Points, in no order, along strands that fork and pass close to each other.
Two points are linked if the straight distance between their rows is under 62.5. Some points are linked to none.
dabam: |   0 |  28 | -16 |  -4 |  -9 |  -3 | -28 | -13 |  -9 | -12 | -20 | -21 | -10 | -15 | -10 |  17 |  14 |  -4 |  41 |   7 |  12 |  17 |   5 |  14 |  -8 |  11 |  18 |  11 |  -6 |   2 |
pubif: |  -3 |  22 |  41 |   1 | -15 |  -4 |   1 |  -7 |   5 |  -8 |  -4 |  10 |  10 |   4 |  15 |   5 |  10 |   2 |   1 |   2 |   1 |  17 |   4 | -25 |   7 |   0 |  23 |   8 |  22 |   1 |
zotag: |  -6 |  17 | -18 |   3 |   9 |   6 |   9 |  26 | -21 |  18 |  30 |  -7 |  -7 |   2 |  -1 | -18 |  11 |  -9 |  25 |  10 |  11 |   7 |  10 |   0 |  25 | -12 |  -7 |  -5 |  -1 |  -9 |
bokon: |  17 |   8 | -27 |   6 | -17 |   2 | -18 |  -3 |  -5 |  -3 | -19 | -10 |  -8 |  -3 |   8 |   3 | -19 |   3 |   5 |  -7 |  -4 |  -6 | -10 |   6 |  19 |   2 |  12 |   6 |  -1 |   0 |
vevap: |  13 |  -6 | -24 |   9 |  14 | -11 |  -3 |   1 |  -6 |   8 |  31 | -12 | -14 |   5 | -11 |  -7 | -40 |   2 |   5 |   5 |  -1 |  -6 |  15 |   7 |   2 |  -8 |  16 | -10 |  -7 |  -7 |
senot: | -21 |  10 |  -8 |   6 |   2 |   0 |  -3 |  16 | -20 |  14 |  20 |  -7 |   7 | -15 |   2 | -29 |  12 |   3 |  15 |   8 |  19 |  13 |   9 |   9 |  20 | -12 |   9 |  15 |   3 |   3 |
gamo: |   9 | -14 | -19 |  34 |  14 |  12 |   3 |   4 |  -1 |  -3 |  22 | -14 | -14 |   4 |   9 |  22 |  -8 |  -8 |  12 | -11 |  -6 |   4 |  -3 | -10 |  -8 | -17 | -25 | -14 |  -8 |   6 |
Kegeb: |  -7 | -12 |  -8 |   8 |   7 |  -4 |   2 |  -7 | -12 |   6 | -41 |  -6 |  11 |   7 |  16 |  24 |  -7 |  14 | -16 | -17 |  -1 | -31 |  -3 |  -9 |  11 |  18 |  -4 |  -2 |   6 |   5 |
Sekog: | -24 |  10 |   1 |   1 |  -2 | -13 | -20 |   5 | -16 |  11 |   2 | -10 |  20 | -13 |  -2 | -26 |  18 |  16 |  14 |  -2 |  27 |  15 |  15 |  13 |  -6 |  -1 |  31 |  30 |   8 |   2 |
tik: |   5 |   6 | -10 | -24 | -10 |   0 |  -9 |  -9 |  16 |  -7 | -27 |  11 |  13 |   4 |   2 |  16 |  20 |  -2 |  -9 | -12 |  -2 | -14 | -33 |  -3 |  -4 |   2 | -13 |  13 | -24 |  13 |
soki: |  15 | -35 | -15 |  22 |  -1 |   8 |   1 |   4 |   7 |   4 |  -5 |  -3 | -19 |  -2 |  -3 | -13 | -37 |  -8 |  -4 |  -6 |  -5 | -13 |  -1 |  14 | -17 |  -7 | -12 |  -7 |   6 |  -3 |
lozi: |   3 |   6 |  -6 |  11 | -11 | -24 | -29 | -21 |  23 |  -1 |  -4 |  -4 | -10 |  -9 |  -7 |   2 | -16 |   0 |  19 |  -8 |  -1 |   8 |  24 |  -1 | -51 |   1 |  16 |   4 |   9 |   1 |
tebon: |   2 | -19 |   4 |  13 | -10 |  -2 |  -6 |  -2 |  14 |   3 | -41 |   6 |   4 |  -9 |  15 |  19 |  -1 |  10 | -16 | -19 |   2 | -13 |   2 | -13 |  18 |  13 |   4 |   1 |   9 |   8 |
vokep: |   5 |  22 | -12 |   6 |  13 |  10 |  16 |  20 | -13 |   3 |  40 | -10 |  -7 |  14 |   6 |   3 |  21 | -13 |  16 |   3 |   0 |  10 |  -4 | -12 |  19 | -13 | -18 | -10 | -11 | -15 |
vika: |  -4 | -13 |   1 | -15 |   1 |  15 |  27 |   3 |   5 | -13 |  -9 |  19 |  21 |   0 |  12 |  -3 |  11 |  14 | -25 |  -9 | -10 | -11 | -29 | -16 |   8 |  -3 | -15 |  -4 |  -7 |  15 |
Lud: |   2 | -36 |  -7 |   4 |   4 |  -6 |  15 |   7 |  11 |   9 | -21 |   5 |  -4 |   2 | -16 |  -2 | -32 |  -4 | -12 |   0 |  -6 | -24 |  -8 |   4 | -17 | -10 | -17 |  -3 |   1 |  10 |
poga: | -28 |   4 |  -9 |   4 |  17 |  11 |   8 |   3 | -22 |  -9 | -13 |  -8 |  23 |   8 |   3 |  39 |  10 |   8 |   0 | -18 |   4 |  -3 |  -4 | -16 |   2 |   7 |  -3 |  -8 | -18 |  14 |
sidis: | -26 |  -2 |  -9 |   2 |  16 | -11 | -21 | -11 | -18 | -20 |   6 | -28 |  -7 |  -3 |   3 |   2 | -11 |  -5 |  -6 |  -6 |  13 |  -4 |  22 |  23 | -14 |  -1 |  17 |  12 |  15 |   3 |
Fur: |   8 |   0 |   2 |   3 | -10 |  18 |  11 |  -4 |  11 |  -1 | -35 |  24 |  19 |   8 |   4 |  18 | -10 |  15 | -12 | -10 | -21 | -17 | -13 | -21 | -23 |  15 | -21 | -16 |  -8 |  -3 |
gaz: |   0 |  14 | -19 | -20 |   4 |  -5 |  -6 | -11 | -16 |  -9 | -26 |  -2 |   8 |  13 |  -5 |  29 |  -8 |  -2 |   9 |  -2 | -10 | -15 |  -6 |   8 |   6 |  29 |  -1 | -15 | -23 |  -6 |
sira: |  19 | -14 |  18 |   1 |  -4 | -13 |   5 |   5 |  24 |   9 | -11 |   9 |  -1 |  10 |  -5 |   2 |  -7 |  16 | -29 |  10 |  -8 | -15 |  -7 |   2 |   7 |   0 |  -1 | -12 |   1 |   4 |
gake: | -12 | -18 |   8 |  13 |   7 |  17 |  15 |  11 | -22 |   7 |  12 |  15 |   4 | -12 |  11 | -15 |  -8 |   2 |  -2 |   0 |   7 |  10 |  12 |  -3 |  29 |  -1 |   4 |  -5 |  14 |   3 |
puz: |  -7 |  19 |  -7 |  -4 |  -9 |  -4 | -29 |  -7 |  -7 |  -4 |   6 | -13 |   5 | -12 |  -7 | -17 |  15 |   3 |  28 |   1 |  15 |  22 |  14 |  11 | -11 |  11 |  26 |  22 |   1 |  -7 |
Suzu: |  -3 |   8 |  -6 |  -3 |   7 | -17 | -22 | -20 | -18 |  -4 |  18 | -19 |  -3 |  13 |   3 | -10 | -19 |   6 |  -7 |   0 |  -2 |  -4 |  23 |  17 | -24 |  14 |  24 |   1 |  14 | -18 |
tumu: |   7 |   3 |  12 |  -1 |   4 |  -4 |  -3 |  -3 | -11 |   5 |  36 |  -7 |   8 |  11 |  18 | -36 |   5 |  16 | -24 |  -1 |   1 |   9 |  -2 |  14 | -11 | -10 |  21 |  10 |  19 | -14 |
Zumu: |  16 |  -3 |   2 |  29 |   6 |  16 |  -6 |  -4 | -10 |  -8 |  20 | -20 | -14 |   3 |  15 |  12 |   9 | -11 |   8 |  -4 |  -7 |  15 |  -3 |  -1 |   6 |   8 |  -9 | -12 |  -3 | -14 |
gab: | -10 | -21 | -14 |  20 |   6 |  12 | -13 |  -1 |   4 | -10 | -13 |  -5 |   0 | -21 |   5 |  13 |   4 |  -1 |   0 | -14 |  12 |   2 |  -5 |  -6 |  17 | -16 |  -6 |  26 |  -9 |  12 |
dof: |   0 | -10 |  -9 |  -1 |  -1 |  12 |  26 |  27 |  -1 |  28 |  28 |  14 | -14 |  -6 | -11 | -38 |  -7 | -11 |  11 |   4 |   6 |  13 |  16 |   1 | -11 | -21 |  -9 | -12 |  18 |  -9 |
Robek: |   9 |  18 |  33 |  -3 |  -8 |  -6 | -15 | -21 |  25 | -11 | -35 |  16 |  10 |   7 |  13 |  16 |  29 |  -8 |  11 |  -1 |   1 | -10 | -11 | -14 | -10 |   8 | -18 |   9 |  -8 |  -8 |
tof: | -19 |   1 |   8 | -17 |  10 | -14 |  21 |  -2 | -23 |   1 |  -7 |   0 |  12 |  -3 |   9 | -23 |   4 |  20 | -12 |  19 |   5 | -17 |  -4 |  10 |  29 |   1 |  20 |   4 |  18 |  21 |
zef: | -24 | -20 | -18 |   0 |  18 |  18 |  22 |  16 | -23 |  -2 |  -9 |  -4 |   9 |   3 |  -4 |  27 |  -6 |  -7 |   7 | -18 |   4 |   1 | -10 |  -3 | -12 |  -5 | -13 | -12 |  -9 |  22 |
Tulik: |  10 |  -8 |  30 |   8 |   0 |  -2 |   8 |   0 |  12 |  10 |  20 |  10 |  -9 |   9 | -15 | -13 | -11 |  11 | -14 |  21 | -11 |   5 |  19 |   3 | -22 |   3 |   0 | -20 |  16 | -12 |
fim: |  -5 |  15 |  28 | -12 |  -5 |  -6 |  -4 | -11 |   5 |   0 |  -9 |   7 |  17 | -16 |  12 | -29 |  35 |  -6 |   5 |   7 |  11 |   9 |  -8 |   0 |  20 |   3 |  12 |  26 |   5 | -11 |
bazin: |  -9 |   8 |  -7 |   2 |  -1 |   7 |   4 |   4 | -32 |  -2 | -35 |  -8 |   6 |  11 |  16 |  16 |  -6 |  18 |  -7 |  -1 |   1 | -20 |  -9 |   4 |  26 |  10 |   9 |  -2 |  12 |   7 |
fari: |  19 | -19 |  14 |   1 |   0 |  10 |  27 |  11 |  10 |  15 | -18 |  25 |   7 |   8 |  -4 | -12 |  -8 |  26 | -22 |  15 | -16 | -24 | -14 |  -9 |   0 |   1 | -18 | -16 |  -2 |  -8 |
Zilem: |   3 |  -1 |  -3 | -23 | -13 |   5 |   3 |  -5 |   8 | -13 | -15 |  14 |   6 |  -8 |  10 |  -8 |  12 |   3 | -20 |  -2 |  -7 |  -4 | -31 |   1 |  15 |  -6 |  -6 |  12 |  -2 |  13 |
komeg: |   4 | -21 |  14 |   3 |   2 |  -9 |   6 |   2 |  10 |  12 |  10 |   7 |  -9 |   1 | -24 |  -4 | -31 |   3 |  -1 |   4 |   2 |   9 |  25 |   0 | -16 |   8 |  20 | -19 |   6 |  -3 |
kaz: |   6 |   9 |  28 |  -8 |   1 | -21 | -13 | -20 |  11 |  -5 |   9 | -13 |  -4 |  14 |   3 |   7 |  16 |  -7 | -20 |   4 |  -3 |   3 |  -3 |  11 | -13 |   8 |   9 |   1 |   9 |   0 |
Rulu: | -10 | -11 |   3 |  -4 |   5 |   6 |  14 |  13 |   3 |  10 |  29 |   2 | -10 | -14 |  -8 | -25 |  15 | -12 |  -2 |   3 |   3 |  15 |   6 |   8 | -14 | -18 | -16 |   3 |  16 |   4 |
vubel: | -22 | -25 |  -2 |  -2 |   9 |  -7 |  10 |  11 |  -6 |  18 |  17 | -10 |   1 | -17 |  -3 | -36 |   8 |  -9 |  -3 |  -1 |  18 |   7 |   3 |  18 | -16 | -28 |   1 |  17 |  20 |  17 |
Bef: |  -3 |   6 |  -9 | -26 |   6 |   5 |  36 |  20 |  -8 |  13 |  19 |  10 |   4 |  10 |  -8 | -12 |  15 |   1 | -12 |   5 |  -6 | -11 | -15 |  -9 |  11 | -19 | -22 |  -8 |  -4 |   0 |
bopem: |  -5 |  10 | -34 | -11 |   2 |  11 |  12 |  26 | -28 |  -3 |   2 |   1 |   3 |  11 |  -4 |   9 | -20 |  10 |   6 |   2 |   2 | -12 | -11 |   5 |  27 | -11 |   1 |  -9 | -23 |  11 |
Rivan: | -11 | -32 |  16 |   0 |   5 |   0 |  13 |   4 |  -4 |  -2 |   1 |  13 |  -3 | -13 | -10 |  -6 | -16 |  -2 | -13 |  -2 |   7 |  12 |  18 |   4 |   7 |  13 |  16 | -15 |  13 |  12 |
tade: |   2 |   3 |  -8 |   6 | -11 |   5 |  -7 |  -7 |  26 |   3 | -14 |  11 |   2 | -16 |  -9 |   1 |  16 |  -8 |  14 |   6 |  -4 |  -6 |  -7 | -10 | -16 |   0 | -35 |  19 | -14 |  -5 |
Luz: |  14 |  18 |  24 |  -7 |  -8 | -13 | -25 | -18 |  22 | -12 |  13 |  -8 |  -2 |   5 |   5 | -15 |  22 | -11 |  -3 |   5 |  -1 |  12 |  -2 |   6 | -13 |   7 |  11 |  15 |  -6 | -17 |
neral: |  26 | -18 | -20 |  25 | -10 |   9 | -13 |  -5 |   7 |  -1 | -10 |  -9 | -22 |  -7 |   9 |  -2 | -27 |   3 |  -3 | -10 |  -9 |  -1 |   1 |   9 |   1 |   5 |   4 |  -9 |   7 |  -7 |
giki: |   3 |  -2 |  23 |  -6 |  -1 | -10 |  -7 |  -2 |  -1 |  -7 |  -1 | -23 |  -3 |   5 |  14 |   5 |  26 |  -1 | -26 |  -5 |   9 |  14 | -17 |  16 |  11 |  -2 |  20 |   5 |  11 |  12 |
Raz: |   2 |   6 |  -2 | -33 |   4 | -19 |  -7 | -21 |   1 | -11 | -27 |   9 |  -5 |  13 |  -7 |  28 |  -9 |  -6 |  -8 |  -1 |  -6 | -19 |   3 |  11 |  -3 |  21 |   1 | -14 |  -5 |   4 |
nir: |  20 |  -1 | -28 |   6 |  -5 |  12 |   5 |  13 | -11 |   9 |   2 |   5 |  -3 |  12 |   4 |   8 | -24 |  10 |   1 |  -3 |  -5 |  -7 | -16 |  -2 |  25 | -15 |   6 |  -6 | -10 |   4 |
boga: |  -7 |  -4 |  28 |   0 | -14 |  10 |   8 |  -1 |  11 |   7 |  -6 |  20 |  10 | -22 |   0 | -18 |  28 |  -4 |   1 |   8 |   2 |  18 |   2 |  -8 |  10 |   8 | -11 |   9 |   9 |   0 |
zube: |   9 |  28 |  21 | -18 |  -2 |  10 |  29 |  12 |   0 | -16 |  22 |   9 |   2 |  14 |   4 |   1 |   9 | -10 |  -5 |   6 | -14 |  13 | -13 | -25 |  15 |  -5 |  -5 | -14 |  -2 | -22 |
Sifi: |  -9 |  10 |  22 |   3 | -11 |  -5 |  -2 |  -7 |  -6 |  10 |  -9 |   1 |   1 |   2 |  -3 |  21 |   6 |   1 |   7 |   5 |   0 |  16 |  10 |  -8 |   1 |  13 |  16 |  -4 |  19 |  11 |
lal: |   2 |   4 | -13 |  -7 |  -4 |  -6 | -33 | -20 |  14 |  -9 | -27 |  -8 | -11 | -16 | -12 |  21 |  17 | -15 |  28 |  -4 |  14 |   4 |   2 |  14 | -10 |   6 |   3 |  19 | -15 |   5 |
fuve: |  14 |  20 |  26 |   5 |  -7 | -26 | -21 | -28 |  23 |   5 | -30 |   6 |  -3 |  15 |  13 |  24 |   9 |  -3 |   6 |   1 |  -3 | -20 |   7 | -10 | -12 |   9 | -11 |  -3 |   3 |  -5 |
nez: |   7 |  17 |  16 |  -6 | -11 |  10 |  16 |  11 |  -9 |  14 |  21 |   2 |   4 |  -3 |   5 | -33 |  19 |  -9 |   7 |  14 |  -1 |  19 |  -2 |   0 |  22 |   7 |   3 |  -8 |   5 | -28 |
dazi: |  22 | -14 |  -6 | -16 |  11 |  25 |  28 |   7 | -22 |   8 |  13 |  17 |  -8 |  16 |  -9 |   7 | -17 |   6 |  -4 |  16 | -11 |  -9 |  -4 |   1 |  -2 |  -5 | -12 | -23 |  -1 | -15 |
gapek: |  -7 | -34 |  -6 |  19 |  -1 |  -4 |  -7 |   0 |  15 |   4 | -23 |   2 |  -2 | -21 |   6 |  -2 |  -4 |   1 | -17 | -14 |  10 | -13 |  -2 |   1 |   9 |  -8 |  -7 |  17 |   4 |  16 |
nufig: |   9 |  -1 |  13 |  14 |   2 | -18 | -13 | -23 |  23 |  -2 | -22 |   5 |  -6 |  10 |  12 |  16 | -13 |   3 | -15 |   1 | -13 | -30 |  11 |  -7 | -12 |  10 | -17 |   0 |  10 |  -8 |
luser: | -12 | -25 |  -6 | -15 |  13 | -15 |  17 |   6 |  11 |  -2 |   7 |   9 |  -1 |  -5 | -14 |  -1 | -24 |   1 | -22 |   0 |  -1 | -17 |  -1 |  -2 |   6 | -16 |  -1 |   3 |  -7 |  24 |
vus: |  16 |  -7 |  -8 |  -5 |  15 |  22 |  17 |   8 | -26 |  -2 |  26 |   8 | -13 |  18 |  15 |  -9 | -17 |   3 | -13 |   7 |  -3 |  -2 |  -4 |  16 |  11 | -18 |  -4 | -11 |  19 |  -3 |
tizo: | -16 |  25 |   4 |   0 |  -3 |  -5 |  -9 |  -2 | -19 | -10 | -27 | -11 |  11 |   4 |  14 |  15 |  14 |   4 |   9 |   7 |   8 |  -6 | -10 |  -1 |  24 |   4 |   7 |  17 |   3 |   6 |
teros: |  -8 |   5 | -40 | -31 |  12 |  18 |  28 |  26 | -27 |   5 |   9 |  10 |   4 |  10 | -20 |   0 | -11 |  -4 |  16 |   2 |   2 |  -9 |  -7 |   2 |   7 |  -2 | -13 | -20 | -26 |  -4 |
Toge: | -29 | -24 |  -8 |   1 |  13 |  -2 |  -8 |   2 | -14 |  -6 |   9 | -19 |  -1 | -14 |  -5 | -25 |  -8 | -14 |   5 |  -9 |  22 |   9 |  11 |  27 | -19 | -16 |  12 |  22 |  15 |  12 |
vusa: | -11 |  -6 | -32 |  11 |  20 |   7 |  15 |  12 | -10 |   1 |  14 | -11 |   1 |   7 |  -6 |  28 |  -9 | -10 |  17 | -13 |  -2 |  -5 |  -4 | -13 | -16 | -17 | -24 | -12 | -23 |  10 |
gopu: |  -1 |  -6 |  -1 |   9 |  -8 | -25 | -21 |   1 |  17 |  19 |   8 | -15 |  -4 |  -1 | -10 |   1 |  -7 |   1 |   2 |  -9 |   8 |   8 |   9 |   6 | -26 |  -6 |  23 |  11 |   6 |  14 |
ruki: | -10 |   4 | -12 | -22 |   1 | -11 | -23 | -12 |  10 | -14 | -28 |   1 |   6 |  -7 |  -4 |  20 |  17 |  -8 |   8 | -10 |  12 | -15 | -13 |   6 |   7 |   6 |  -5 |  19 | -26 |  15 |
Beden: |  20 |  -7 |  12 |   2 |  -2 |  22 |  22 |   8 |  -1 |   6 |  16 |  12 | -15 |  11 | -11 |  -2 | -14 |   6 |  -2 |  20 | -19 |   7 |   8 |   0 | -17 |  -3 | -18 | -25 |  14 | -12 |
muda: |  23 |   1 |  38 |   4 |  -3 | -19 |   3 | -11 |  22 |   7 | -23 |   6 |   1 |  19 |  13 |   2 |  -4 |  16 | -29 |  10 |  -9 | -28 |   0 |  -5 |   2 |  14 |   5 | -10 |  17 |  -9 |
puse: |   3 |  19 |  -5 |   5 | -10 |  20 |   6 | -10 |  -3 |  -8 | -20 |   9 |  13 |   6 |   8 |  30 |   3 |   1 |  14 |  -9 | -19 |   7 | -12 | -27 | -14 |  12 | -19 | -12 | -11 | -10 |
nafop: |   5 |  15 |   5 |  12 |  -6 |  27 |   6 |  -2 | -12 | -11 |   0 |  -6 |   3 |   4 |  14 |  23 |  19 |  -8 |  14 |  -4 | -11 |  23 | -13 | -16 |   2 |   5 | -15 |  -6 |  -1 | -11 |
namar: |   0 |  12 |   9 | -10 |  -9 |  -5 | -18 | -19 |   5 |  -5 |   3 |  10 |   6 | -12 |   8 | -35 |   8 |  -8 |  -2 |   7 |   0 |  -1 |   5 |   9 |   6 |  16 |   4 |  22 |   1 | -17 |
Mov: |   5 |   0 | -23 |  -7 |  -9 |  13 |   4 |   2 | -14 |  10 |   6 |   1 | -12 |  -8 | -14 | -13 | -14 | -13 |  26 |   7 |  -7 |  10 |   1 |  10 |  -3 |  10 |   0 |  -7 |   0 |  -6 |
Pofu: |  -6 |  -8 |  18 |   9 | -14 |  18 |   1 |   7 |  16 |   4 |  15 |   8 |  -7 | -21 |  -9 | -23 |  22 |  -8 |   4 |   6 |   2 |  32 |  10 |   3 | -16 |  -5 | -11 |   5 |  14 |  -4 |
Kisa: |  -2 |  29 |  32 | -17 | -11 |   1 |  20 |   3 |   6 | -20 |  -4 |  13 |   9 |   9 |  16 |   0 |   6 |  -6 |  -3 |   8 | -10 |   5 | -21 | -27 |  18 |  -4 |  10 |   9 |   5 |  -7 |
Dared: |   8 |  10 |  15 | -28 |  -2 | -23 |  -9 | -25 |   2 |  -2 |  -8 |   6 |  -6 |  14 |  -4 |   0 |  -7 |   0 | -15 |  10 |  -5 | -11 |   6 |  17 |  -8 |  16 |  18 |  -2 |  12 |   2 |
pafos: |  11 |   6 |  28 |  17 |  -7 |  -8 | -14 |   7 |  44 | -12 |   3 |  -2 |  -5 |   7 |  -8 |  11 |  13 |   1 |  -8 |  15 | -16 |   1 |   3 |  -2 | -18 |   2 | -22 | -12 | -11 |   4 |
vuse: |   4 |  -3 |  19 |  10 |  -2 | -13 | -17 |  -2 |  40 | -13 |  -2 |   4 |   4 |  -5 |  -2 |  19 |  19 |  -8 |  -7 |  -6 |   2 |   0 |   0 | -15 |   6 |  12 | -15 |  -1 | -32 |   0 |
tol: |  -7 |  -7 | -22 | -17 |   5 |  12 |  19 |   4 | -15 |   6 |  -4 |   8 |   5 |  -3 | -14 |  -2 |  -7 | -14 |  14 |   1 |  -9 |  -9 |  -4 |   0 |  -6 |  17 | -24 |  -9 | -15 | -10 |
Bude: | -13 |  -6 | -22 |   5 |   7 |  24 |   1 |  12 |   2 | -10 |  10 |   1 |   1 | -20 |  -3 |   5 |  21 |  -8 |  15 |  -7 |   9 |  12 | -10 | -12 |  13 | -20 | -24 |  15 | -21 |   4 |
banep: | -26 |  -6 | -16 |  -1 |  12 | -12 |   5 |  11 |  -6 |  -3 |  15 |  -4 |  -1 |  -7 | -15 |   2 | -22 | -10 |   1 |  -2 |   9 |  -9 |  11 |  -2 |   8 | -22 |   1 |   9 |  -2 |  23 |
laru: |   3 | -11 |  12 | -10 |   3 |  16 |  33 |   0 |   4 |   7 | -17 |  27 |  24 |  10 |  -2 |   4 |   3 |  22 | -18 |   0 | -14 | -18 | -15 | -21 | -11 |  17 | -18 | -21 |  -8 |  -1 |
taril: |   5 |  -9 |  -7 |  12 |  -5 |  -5 | -13 |  -4 |  28 |  -3 | -17 |   7 |   5 |  -6 |  -9 |  21 |   1 |  -6 |   7 | -11 |  -8 |  -7 |  -3 | -12 | -11 |  18 | -23 |  -7 | -34 |   0 |
Lif: | -24 |   4 |  12 |  -6 |   9 |  -3 |   4 |  -9 |  -8 |  -5 | -13 |   2 |   9 |   3 |  -4 |  39 |  15 |  -5 |   4 |  -6 |  -2 |   4 |   5 | -13 |  -3 |  11 |  -8 |  -4 |  -1 |  16 |
zuso: |   3 |   9 |  -4 |  -9 |   5 |  -2 |   3 |  -7 |   0 | -15 |  27 |   0 |  -3 |   6 |   0 |   3 |  -9 |  -8 | -16 |   5 | -13 |  -6 |  -4 |  -3 |  12 |  -6 |  -9 |   4 |  -8 |  -4 |
Kesi: |  -2 |  -9 |   9 |  13 |  -2 | -21 |  -4 |  -9 |  20 |   4 |  -7 |  14 |  -7 |  -3 | -16 |  22 | -30 |   0 |   2 |   0 |  -5 |  -2 |  27 | -16 |  -6 |   8 |   8 | -14 |   0 |   8 |
Kez: |   8 |   1 |  -4 |   7 |  -7 | -21 | -28 |   1 |  10 |  13 |  -8 | -29 |  -4 |   7 |   7 |   7 |   0 |  10 | -12 | -20 |  14 |   5 |  13 |  13 |  -3 |   8 |  43 |   1 |   9 |   1 |
Ravu: |  -5 | -11 |   0 |  -3 |  15 | -10 |   2 |  11 | -27 |  15 |  29 |  -7 |   8 |   8 |   5 | -37 | -14 |  22 | -15 |  -1 |  12 |   3 |  13 |  24 |  -1 |  -7 |  34 |  -2 |  15 |  -2 |
veni: |  17 |  24 |  14 |  -7 | -12 |   8 |  11 |   6 |   5 |  -9 |  32 |  10 |  -6 |   1 |  -5 | -13 |  -1 |  -9 |   6 |   9 | -10 |  22 |   6 | -17 |  16 |   6 |   9 | -17 |  -3 | -23 |
gufo: |  23 |   9 |  17 |  17 | -17 | -10 | -32 | -12 |  43 |  -9 |   5 |  -6 | -11 |  -6 |  -2 |  -9 |  14 |  -2 |   8 |   8 |  -6 |  12 |   4 |   4 | -29 |   6 |  -5 |   8 |  -9 | -11 |
zor: |  14 | -16 | -14 |  -3 |  13 |  -3 |   3 |  11 | -19 |  13 |  24 |  -5 | -11 |  13 |  -6 | -12 | -29 |   7 | -10 |   5 |   9 |  -5 |   3 |  25 |   3 | -20 |  19 |  -5 |   6 |   3 |
lagim: |  -8 |  28 | -16 |   6 |   4 |  13 |   5 |  12 |  -1 |  -8 |  24 | -10 |  -2 | -12 |  -5 |   8 |  32 | -12 |  32 |  -1 |   7 |  15 |  -2 | -25 |  16 | -19 | -19 |  11 | -18 | -13 |
fure: |   7 |  -3 | -14 |  13 |  12 | -11 | -17 | -13 |  -2 |  -1 |  35 | -25 | -14 |  -3 |  -8 | -13 | -16 |  -7 |  13 |  -3 |  -4 |   9 |  23 |  12 | -23 |   9 |  14 |  -6 |  -2 | -12 |
todag: |  -1 |  -5 |   1 |   3 |  -5 |  -1 | -22 |   0 |  -1 |  -3 |  -2 | -17 |  -2 | -10 |  11 |  -8 |   9 |   4 | -14 | -13 |  13 |  16 |  -1 |  17 |  14 |  -4 |  28 |  14 |  10 |   6 |
kov: |  10 |   4 | -16 |   2 | -16 |   6 |   3 |  10 |  -6 |  24 |  22 |   5 |  -7 |  -4 |  -6 | -34 | -16 |   5 |  18 |   2 |  -1 |  15 |   9 |   4 | -19 | -10 |  16 |   0 |  16 |  -4 |
lomem: | -20 |  27 | -13 |   9 |  -3 |  10 | -14 |   7 | -23 | -15 | -20 | -18 |   8 |  -8 |  11 |  -5 |  16 |  12 |  16 |  10 |  23 |  -5 | -11 |  14 |  31 | -14 |   3 |  35 |  -5 |   4 |

Follow the links from the first point to the second, and from the first to the third. Name the last point that the two ways share.
sidis / vuse / Dared | Luz
fure / gaz / banep | Rulu
vus / nir / Dared | Rulu
fuve / ruki / Zumu | laru
Sifi / muda / lagim | laru
todag / nir / tade | Luz

A fork is a point with three links. Follow the links from the first point to the second and name the forks in between, in order.
Lif / puz | laru
Dared / kov | kaz, Luz, Rulu
tol / gopu | Rulu, Luz, kaz
gaz / lozi | kaz
neral / Pofu | Rulu
bopem / Ravu | Rulu, zor

A fork is a point with three links, a tip a point with one. Leave the first point through the second and follow the links. Name the first fork or tip that comes.
lomem / tizo | laru
banep / luser | Rulu
kov / Mov | banep
nafop / Zumu | nez
Sekog / senot | lomem
